Points, in no order, along strands that fork, close into loops and pass close to each other.
In the rows, zero is written as 128.
Points whose rows are less than 104 apart are linked; no others are. Some points are linked to none.
(134): [136 107 132 106 132 108 144 190 145 165 189 139  81 130 139 113 113 118
 121 155  92 127 162 113 149 141 130  69 103 119]
(497): [161 153 162 153 136 129 129 210 141 163 150 139 120  94 147 164 140  59
 117 124  71  87 157 118 128 124 124  90 115 136]
(736): [101 138 158 129 116 163 152  99 171  81 101 126 156 131 113 129 125 184
 150 205 112 116 112 149 130 171 127 169  82 112]
(755): [156 122 108 133 134 144 147 169 144 197 176 171 105 106 179 117  95 130
 141 161 122 143 197 127 126 102 102  63  94 100]
(493): [162 128 162 141 156 143  92 171 126 154 138 113 124  91 176 163 104 112
 105 102 123 153 160 142 145 107 141 105 141  93]
(1014): [153 134 145 144 147 157 105 183 150 175 171 166 131  78 197 143  86 132
 123 150 118 137 188 140 140 116 120  71  98  98]
(428): [140 117 204 141 128 122  95 142 149  83 113 101 149 143 124 159 164  91
 158 130 114 101  79 147 120 125 154 149 134 155]
(840): [184  81 122  79 141 118  83 165  70 145 121  80  59 147 110 103 117 148
 118  91 126 159 151 120 118  99 178 113 175 116]
(9): [154  67 155  84 123  98 116 125 102 108 118  59 107 182  89 141 165 101
 149 101 111 124 109  95 116  99 172 131 184 130]
(1073): [135  78  74  75 134 118 150  91 107 137 134 111 115 137 106 116  82 132
 123 120 149 166 114 101 152 116 149 134 182 126]
(787): [ 94 133  92 158 110 115 147 102 119 150 124 160 134 140 136 103 145 125
  93 140 122 136 133 125 101 139  73 134  93 113]
(139): [100 140 140 121 112 102 159 150 137 125 134 138 120 160  91 125 158 108
 113 183  82  53 107 114 119 181 114 123  85 148]
(510): [109 187 154 149 121 110 134 171 146 115 116 145 143 164  78 142 191 110
 120 168  68  65 100 132 101 175 125 146  78 165]
(374): [120  75  77 111 121 139 162  51 116 111 127 151 157 129 116  85  90 154
 118 141 165 134  86 102 137 165 142 146 155 128]
(238): [149  88 143 104 143 114 128 184 114 159 175 131  35 147 150  98  89 146
 135 129  85 150 178 113 136 129 157  69 107 111]
(806): [140 160 143 164 131  93 126 152 112 130  99 101 142 144 104 144 195  65
 136  86 106 158 125  99  74 101  95 125 127 151]
(773): [136 121 128 111 126 129 151 183 158 162 185 153 103 109 147 112 111 121
 115 178  95  87 162 110 144 155 115  75  93 124]
(681): [ 85 224  88 165 129 122 112  94 120 131  87 146 142  91 126 150 129 146
 140  63 202 140 117 154 165 111 107 160 124 169]
(697): [101 191 103 176 130 114 111 119 132 118  94 129 170 173 102 136 215 120
 101  74 156 148 111 129 106 119 110 154 138 139]
(586): [ 94 134  85 144 107 172 158  62 126  69  85 161 170 129 106 107 105 204
 144 150 151 135  94 125 133 179 149 184 127 114]
(276): [ 82 109 138 140 111 132 155  83 135  68 114 131 143 190  91  98 166 177
 128 193 113 112  89 146 116 185 142 170 106 115]
(5): [118 116 106 119 129 133 121  91 122 106 111 123 153 126 128 152 116 135
 123 129 168 141  81 118 129 128 115 150 144 144]
(860): [156 105 145 119 136 166 114 123 173 133 160 136 150  76 168 101  70 180
 130 160 150 138 142 125 142 147 141  94 112  99]
(461): [135  98 133 112 122 117 106 107 103  80  91 105 145 172 101 172 156 109
 163  94 150 148  76 103 128 103 151 164 182 173]
(339): [154 106 161 118 135 141  94 125 122  77 107 103 143 130 129 183 128 109
 157  98 155 135  85 134 147 100 165 150 193 156]
(472): [142 117 171 135 156 153  92 161 153 132 154 118 141  84 181 157  99 136
 109 139 129 128 139 155 149 131 149  99 136 102]
(944): [113 116 190 121 144 145 111 162 190 102 152 124 136 117 142 111  84 142
 112 170 110  73 131 172 161 165 181  93 105 117]
(827): [ 77 144  67 140 122 148 142  56 104  84  94 169 164 114 109 107  99 171
 134 116 178 135  91 133 136 152 129 164 143 142]
(418): [113 113 125 129 113 169 163  69 149  87  96 135 166 124 112 106 108 195
 140 178 137 123 104 118 125 184 128 166 109 101]
(753): [ 82 166  56 149 120 104 150  57  58 166 149 148  77 114 128 101 126 120
 135  31 137 154 148 136 157  96  93 186 164 160]
(73): [140  68 156 101 114  99 117 110 116  86 112  81 126 189  95 155 166 100
 151 113 128 129  83 105 123 102 161 154 180 153]
(138): [ 97 168 180 132 122 161 136 132 173  85 101 125 149 125 117 153 134 162
 149 203 101 104 109 164 123 166 118 161  75 130]
(70): [137 158 169 158 138  87 135 175 120 117 121 114 138 153  74 136 214  57
 151 119  52  98 107  88  87 130 127 110 126 189]
(314): [163 130 144 146 157 159  98 173 124 177 155 142 110  93 203 141  77 131
 120 113 119 169 190 144 140 100 136  89 122  93]
(742): [132 149 148 124 116 154 141 178 164 156 166 160 128  86 150 130 104 127
 117 194  98  74 164 127 137 166  98  95  72 125]
(611): [106 129 100 148 104 113 160 129 122 173 139 160 120 132 145 126 139  89
 108 150 116 124 152 114 104 131  61 108  86 113]
(777): [102 129 127 136 118 120 132 124 126 126 124 133 133 140 115 137 164 111
 106 154 121 117 100 122  95 154  93 134  97 124]
(986): [174 148 171 148 153 125 126 219 113 158 147 120 107 100 144 147 148  64
 126 104  65 116 178 123 123 114 154  84 140 116]
(967): [164 117  91 114 117 104 155 181 110 201 160 132  71 146 144 118 125  92
 129 128 109 144 191 120 115  94 109  88 119  93]
(491): [174 129 178 121 136  96 139 201 102 128 134  82 103 129  90 118 178  64
 151 100  51 105 165 106 103 106 160  83 169 147]
(248): [131 121 218 138 130 139  95 157 172  84 128 110 146 131 135 149 134  91
 138 145 106  68  92 179 136 140 173 130 121 140]
(858): [109 102 167 109 124 135 134 145 188 104 152 121 130 120 121 105  96 143
 127 189 117  74 119 151 140 175 151 100 100 121]
(221): [172 106 101 107 130 123 143 203 108 193 168 149  42 151 153 108 114 122
 138 136  94 146 194 114 115 104 131  71 109 104]
(905): [118 164 161 134 119 178 137 160 167 142 141 157 152  69 152 139 100 136
 127 202 105  83 167 140 121 153  88 111  68 109]
(735): [ 85  71 139 115 106 109 151  85 129  82 129 125 127 191  92  89 151 147
 118 182 112  90  73 134 124 183 140 143 114 123]
(894): [158  67 131  77 140 117 117 129 111 118 136  82 101 153 104 141 123 134
 126 113 130 144 116 115 139 102 165 126 188 125]
(353): [122 134 210 136 143 146 100 166 170 107 133 118 146 109 155 152 117 111
 122 152 112  68 120 183 157 152 175 111 111 123]
(463): [ 72 194  62 176 120 108 132  58  90 159 148 175 108  92 137 102 142 154
 123  47 157 142 138 138 167 118  86 174 137 158]
(530): [146  92  66 112 122 114 180 123 120 212 172 166  86 148 165  71  94 131
 139 143 125 160 202 116 112  96 113  84 110  94]
(247): [100 156 102 143 114 146 114  93 123  50  86 145 167 188 101 135 184 174
 129 157 155 137  79 152 148 152 146 188 142 133]
(286): [131 105 169 126 128 126 107 131 148  96 119 101 142 140 127 160 152 113
 134 139 131 115  75 141 118 129 127 143 136 143]
(565): [180 131 180 130 155 114 115 213  95 139 144 102  83 124 124 123 150  83
 132  93  55 113 176 127 130 122 183  74 143 115]
(744): [140 105  81 128 118 131 177 124 144 198 175 182 122 122 169  85  99 124
 137 163 131 136 198 109 118 116  89  77  88  93]
(305): [140 142  94 111 129 161 122  96 143 143 131 146 168  45 164 122  42 153
 143 115 184 141 142 129 156 113 118 123 136 135]
(559): [ 89 216  92 185 111 125 123 115 152 103  91 133 177 162 101 127 230 144
  86  81 173 116 120 152 126 114 109 170 166 118]
(949): [134 114  92 123 112 154 155  74 149 136 122 154 174  92 143  86  78 164
 124 151 162 125 131 106 125 149 110 143 106 102]
(464): [151  76  71  97 129 103 172 107 118 190 174 160  93 149 150  57  93 149
 131 146 123 182 178  93 117 113 135  88 117  92]
(325): [143  90 161 117 146 163  95 123 159  90 139 108 145 105 157 146  85 158
 139 148 159 118  94 156 181 142 170 127 163 133]
(310): [ 92 147 128 146 114 144 132  96 138  60  91 138 156 186 101 125 175 185
 128 181 125 132  88 149 128 166 137 179 120 125]
(799): [107  56 134  99 119 112 154  72 133  94 131 113 131 173 108 104 138 145
 122 162 133 111  79 123 133 162 138 132 143 126]
(631): [105 104  89 122 119 138 146  61 119 103 102 140 153 131 119 114 105 156
 112 140 161 141  85 119 128 151 119 152 144 135]
(770): [150 157 146 152 124 123 127 188 140 162 138 129 128  93 148 162 138  57
 121 121 100 123 153 120 102 101  92 104 109 126]
(834): [148  61 163  81 154 118  99 147 129 102 144  80  79 168 116 123 109 161
 136 101 119 144 120 135 151 114 205 108 169 126]
(447): [171  80 152  84 137  99 103 175  92 138 136  72  73 154  97 111 150 118
 132  92  95 134 154 113 109 107 179  95 159 103]
(213): [103 191 155 155 131 121 121 153 151 100 103 138 156 175  84 151 213 134
 131 174  99 101 101 146 100 158 131 160  90 140]
(211): [172 103 176 115 156 119 100 203  89 144 145  99  62 144 126 117 129 116
 130  85  77 136 170 127 124 124 191  81 135 103]
(984): [105 124 140 137 124  88 142 143 127 128 133 128 123 161  98 141 179  88
 116 147  98  93  98 110  97 158 111 127  98 143]
(466): [112  49 121  88 118  87 151  83 110 112 135 103 112 187 100 117 150 117
 113 139 119 134  87 100 122 134 145 130 163 119]
(616): [171  90  80  61 140 113 105 138  69 155 126  95  73 139 105 104  96 139
 120  95 151 166 146 115 124  82 159 133 184 117]
(690): [138  71 100  86 137 132 144  85 129 120 137 119 130 118 117 111  78 153
 129 138 168 152 103 106 155 131 151 122 160 127]
(983): [ 87 216  75 178 118 130 127  64 119 150 123 164 139  83 149 109 131 178
 126  72 168 129 148 152 165 119  69 170  95 146]
(351): [118 100 171 111 125 123 123 125 163 106 135 106 134 134 124 138 127 124
 128 173 126  94  97 148 131 158 130 122 118 135]
(2): [138 132  81 116 122 113 134 102 100 166 117 108 106 118 128 136  90 100
 128  71 155 163 144 124 139  76 101 151 159 138]
(563): [135 162 149 139 116 176 103 123 160 131 110 138 172  51 185 148  89 157
 119 145 155 120 145 151 121 116  81 128  93 110]
(828): [161 119 102 112 139 172 119 104 160 138 154 155 165  57 167 100  41 180
 147 134 177 149 141 111 147 129 145 115 124 111]
(87): [126 162 150 166 139 106 111 152 139 110 101 120 166 159 100 147 216  98
 133 120 120 136  97 118  84 125 114 141 110 157]
(153): [ 94 185  84 156 120 136 129  69 116 144 103 149 150  78 145 123  93 156
 129  79 179 136 127 140 158 112  81 156 107 158]
(260): [116 155  86 150 115  93 134  90  66 145 107 113 101 168  99 121 152  96
 114  28 136 167 138 114 111  86 101 173 163 146]
(606): [116 162  77 137 113 149 139  59 121 141 115 157 162  68 153 107  65 152
 138 100 181 128 144 129 151 117  89 151 107 143]
(591): [172 108 156 124 152 129  99 184 104 148 141  98  85 120 149 138 119 116
 120  93 107 159 159 132 126  98 165  98 147  96]
(436): [ 79 195  76 159 111 145 123 104 135  77  80 149 172 172 103 133 191 173
 111 111 173 128 108 159 140 131 129 171 161 129]
(718): [111 176 170 140 124 159 113 140 162 101  94 129 149 105 130 164 148 144
 129 175 126 106 110 159 108 154 106 149  80 128]
(881): [142 130  92 134 109 110 172 166 121 196 154 153 100 140 155 137 134  76
 117 137 106 121 181 114 111 101  73  93 100 110]
(527): [150 105 149 120 138 154 112 128 162 129 145 124 147  84 158 134  86 154
 118 161 153 127 120 141 151 135 136 107 133 109]
(498): [ 80 203 101 144 132 107 112  78  97 141 101 141 121  79 124 153 113 110
 163  46 194 157 115 154 165  98 110 165 138 176]
(313): [133 156 171 140 124 183 108 158 161 133 137 143 158  51 176 148  96 140
 119 177 127  97 155 153 123 140  94 117  86  99]
(255): [153  72  83  66 148 121 120 116 100 145 145 113  78 133 115  90  67 166
 132 117 141 187 146 105 144 103 162 118 168 116]
(422): [116 156 156 150 131 116 101 134 143  97  98 123 162 169  99 150 209 123
 132 153 120 119  81 142 101 147 127 162 102 147]
(337): [130 166 120 140 106 181 140  92 154 127 102 150 177  64 161 117  72 178
 137 150 152 127 161 129 118 133  74 145  68  97]
(780): [155 113  78 100 135 130 139 105 128 168 147 125 122 105 157 104  60 141
 124 114 156 174 157 116 140  89 120 123 147 117]
(287): [118 144 133 141 124 136 117 112 143 116  97 125 155 117 136 150 134 143
 106 147 145 131 105 140 106 137  89 145 101 135]
(282): [155 141 184 132 133  83 145 179 110 127 123  89 121 134  87 131 190  50
 154 113  46  99 142  90  90 114 132  95 153 172]
(401): [ 92 181  79 139 127 103 135  79  72 157 116 129  93 108 114 136 117  95
 150  25 170 156 138 137 155  94 103 181 157 170]
(701): [ 99 127  92 105 132 114 125  86  71 111  89 124 120 147  89 158 113  89
 149  67 176 161 100 116 130  94 141 161 189 165]
(113): [154  94 163 118 156 159  88 133 135  97 130 106 142 114 151 176 102 137
 136 112 157 132  98 148 170 115 175 130 189 134]
(634): [138 146 141 152 122 102 137 160 119 143 122 116 128 128 117 152 171  60
 122 109 103 136 126 104  84 111  96 124 108 134]
(3): [106  87 116 123 121  88 140  89  95 111 119 115 124 181 101 138 169 104
 104 111 120 143  97  94  99 122 116 138 154 130]
(24): [ 98 135  97 159 121  99 121 100 108 105 109 133 148 191 103 131 187 125
  99  91 142 152  98 117  97 120 121 157 147 144]

How many points has the smallest loop of links through each point below? Write none if it is on no loop.
(353) => 7
(463) => 7
(736) => 9
(24) => 11

A fork is a point with three links, a tip a point with one. Leave the first point through the second and follow the links. Name the first fork or tip that comes.
(134), (238) => (777)
(834), (894) => (527)
(464), (530) => (493)
(498), (401) => (153)
(325), (113) => (834)
(138), (736) => (631)
(510), (213) => (565)

Name the points in between on the shortest way along the links from the first point to the second, in order.
(606), (314) => (305) > (828) > (860) > (527) > (472) > (493)
(631), (510) => (5) > (287) > (777) > (984) > (139)
(744), (806) => (755) > (1014) > (314) > (493) > (591) > (211) > (565) > (986) > (497) > (770) > (634)
(894), (472) => (9) > (73) > (461) > (339) > (113) > (325) > (527)
(436), (799) => (247) > (310) > (276) > (735)
